Points on a hilly landscape, in no order, each with its height.
A ball rolls from a point to the lowest of its 5 nearest points, and stops where none of them is lower. Distance is the straight distance between rows; heights are no part of it.
q406: [-29,27,3,-16,6,-18,-20,30,-3,-10,-9,-13,-5,-2,-5]  h=491
q663: [-16,12,-15,6,-11,7,-4,16,25,24,-6,-10,-10,-6,-4]  h=384
q408: [-20,18,-7,-5,-3,-5,2,10,14,15,-6,-12,-11,-5,0]  h=308
q541: [17,-10,5,-1,-18,7,13,-23,-9,0,-11,4,4,1,-5]  h=256
q69: [21,-7,15,13,33,-11,3,-7,2,0,20,14,8,13,14]  h=217
q415: [-20,15,-1,-16,23,-16,-15,23,-4,-16,7,-1,-4,0,7]  h=737
q984: [-22,21,0,-19,9,-16,-4,18,1,-8,3,-6,-11,-4,2]  h=448
q319: [13,-8,6,0,25,-13,4,-2,3,-5,19,19,3,7,14]  h=289
q43: [-31,26,0,-9,5,-11,-15,28,2,2,-12,-20,-8,-4,-6]  h=396
q607: [6,-4,4,-14,5,-12,9,-6,5,-3,7,13,-5,2,6]  h=410
q208: [-8,10,-3,-14,0,-6,10,1,7,2,1,1,-12,-2,-1]  h=136
q563: [-24,18,-6,0,-1,-5,-8,22,20,18,-8,-17,-9,-6,-5]  h=347
q958: [-6,5,1,-1,39,-12,-11,14,3,-16,20,3,-3,5,14]  h=852
q166: [25,-23,12,17,7,-1,-3,-19,-16,-6,18,20,17,7,8]  h=435
q577: [-9,-5,-27,7,-25,23,-10,25,32,20,-3,6,-3,-6,1]  h=494
q904: [8,-4,-1,-3,-11,6,12,-16,6,7,-12,-1,-7,6,-5]  h=175
q57: [19,-13,9,6,14,-6,3,-9,-4,-4,17,22,12,5,10]  h=349
q806: [-5,-2,-15,9,-17,15,-4,9,27,23,-7,-7,-8,0,0]  h=455
q771: [32,-13,21,26,21,-6,-3,-18,-13,6,24,12,20,12,8]  h=322
q963: [1,-9,-17,8,-19,21,-1,2,22,19,-10,1,-3,1,-4]  h=417
q572: [-9,10,-1,-19,10,-16,2,6,7,-5,7,3,-11,-2,5]  h=348
q792: [13,-15,-7,22,-23,29,9,-15,-6,0,-21,-12,10,0,-14]  h=379
q257: [17,-12,10,-5,1,-4,8,-15,-8,-8,7,20,6,5,1]  h=557
q695: [19,-15,8,0,-8,2,8,-22,-19,-11,2,14,10,-2,-5]  h=470
q722: [-19,8,-16,7,-10,9,-12,25,29,25,-5,-9,-5,-9,-1]  h=174
q237: [-20,16,-1,-16,7,-11,1,10,10,2,0,-10,-11,-3,1]  h=328
q850: [7,-14,-11,8,-19,22,5,-5,16,16,-15,-5,-3,3,-7]  h=359
q799: [1,2,-4,-8,-8,0,11,-8,11,10,-10,-2,-10,2,-2]  h=350
q458: [-1,6,2,-14,7,-9,9,3,3,-6,7,6,-8,3,3]  h=199
q20: [0,2,-2,-12,19,-12,4,3,5,-8,15,13,-8,4,10]  h=364
q949: [-12,12,-6,-7,-6,-4,7,4,15,16,-7,-9,-11,0,-4]  h=225
q295: [14,-13,-4,12,-19,22,9,-19,-6,1,-18,-11,6,1,-12]  h=250
q201: [9,-14,-3,25,-21,26,14,-24,-39,-12,-5,-21,11,-15,-12]  h=454
q770: [14,-8,4,-4,-13,5,10,-18,-5,-3,-7,6,0,2,-6]  h=271
q985: [-27,27,2,-15,6,-13,-11,26,2,-4,-7,-13,-10,-7,-5]  h=415
q822: [-27,19,5,-16,13,-18,-28,31,-11,-18,-10,-9,-3,1,-1]  h=601
q19: [-14,10,-2,-10,32,-12,-16,20,-1,-18,13,2,-6,2,12]  h=832
q712: [17,-14,9,12,-18,13,9,-28,-37,-16,0,6,17,-9,-3]  h=381
q49: [-23,14,1,-12,21,-17,-26,31,-13,-20,-1,-3,-1,6,6]  h=724
q42: [23,-20,10,6,-4,2,2,-23,-25,-9,14,20,18,-2,2]  h=519
q832: [-17,11,0,-12,28,-16,-20,27,-7,-19,10,-1,-4,4,12]  h=815
q425: [-22,21,-3,-13,5,-12,-4,16,8,1,-4,-14,-13,-3,-1]  h=358
q627: [9,-7,-1,2,-17,13,9,-16,4,6,-16,-4,-3,3,-9]  h=8
q441: [32,-19,18,22,12,2,-6,-21,-19,-2,21,15,21,7,7]  h=206
q533: [18,-15,11,7,-18,14,10,-27,-28,-14,-6,2,11,-4,-6]  h=353
q133: [15,-12,9,-7,-8,-3,10,-21,-8,-3,-1,15,5,0,-4]  h=437
q303: [-30,26,-2,-1,-1,-9,-15,27,13,8,-12,-21,-7,-7,-5]  h=373
q198: [-9,-3,-23,8,-20,17,-8,23,27,25,-1,-1,-4,-4,1]  h=438
q471: [14,-14,2,5,-19,13,12,-24,-13,-1,-18,-7,5,0,-11]  h=226
q853: [13,-13,4,9,-21,14,11,-26,-20,-10,-14,-5,9,-5,-11]  h=298
q331: [13,-15,5,12,-19,17,10,-24,-33,-11,-6,-8,12,-10,-7]  h=344
q276: [13,-10,8,-9,-3,-8,12,-11,-1,-4,4,16,2,3,2]  h=564
q992: [-14,12,-1,-15,25,-14,-6,14,4,-14,16,5,-5,0,10]  h=848
q505: [-15,3,-15,6,-11,11,-5,18,30,25,-6,-9,-7,-6,1]  h=363
q517: [15,-10,5,-4,13,-9,8,-8,-1,-7,15,19,5,2,6]  h=421
q755: [14,-13,-4,19,-18,25,8,-24,-25,-6,-12,-14,13,-7,-15]  h=378
q694: [-11,10,-9,5,-11,3,1,5,22,19,-5,-11,-10,1,-3]  h=377
q362: [26,-7,20,22,33,-10,3,-11,-3,5,23,10,12,17,11]  h=209

For each start below, name the point where the ball stops.
q303 => q208
q517 => q441
q712 => q627
q694 => q208
q695 => q627
q276 => q627
q201 => q627
q257 => q441

Call two points neighbours if one is among the 5 nearest of the other. Go from one point of each pair to the other, from neighbour to neighbour, staying as low as possible. Name the highest point that can't be avoided.
q208, q441 => q20
q627, q208 => q799
q208, q722 => q563
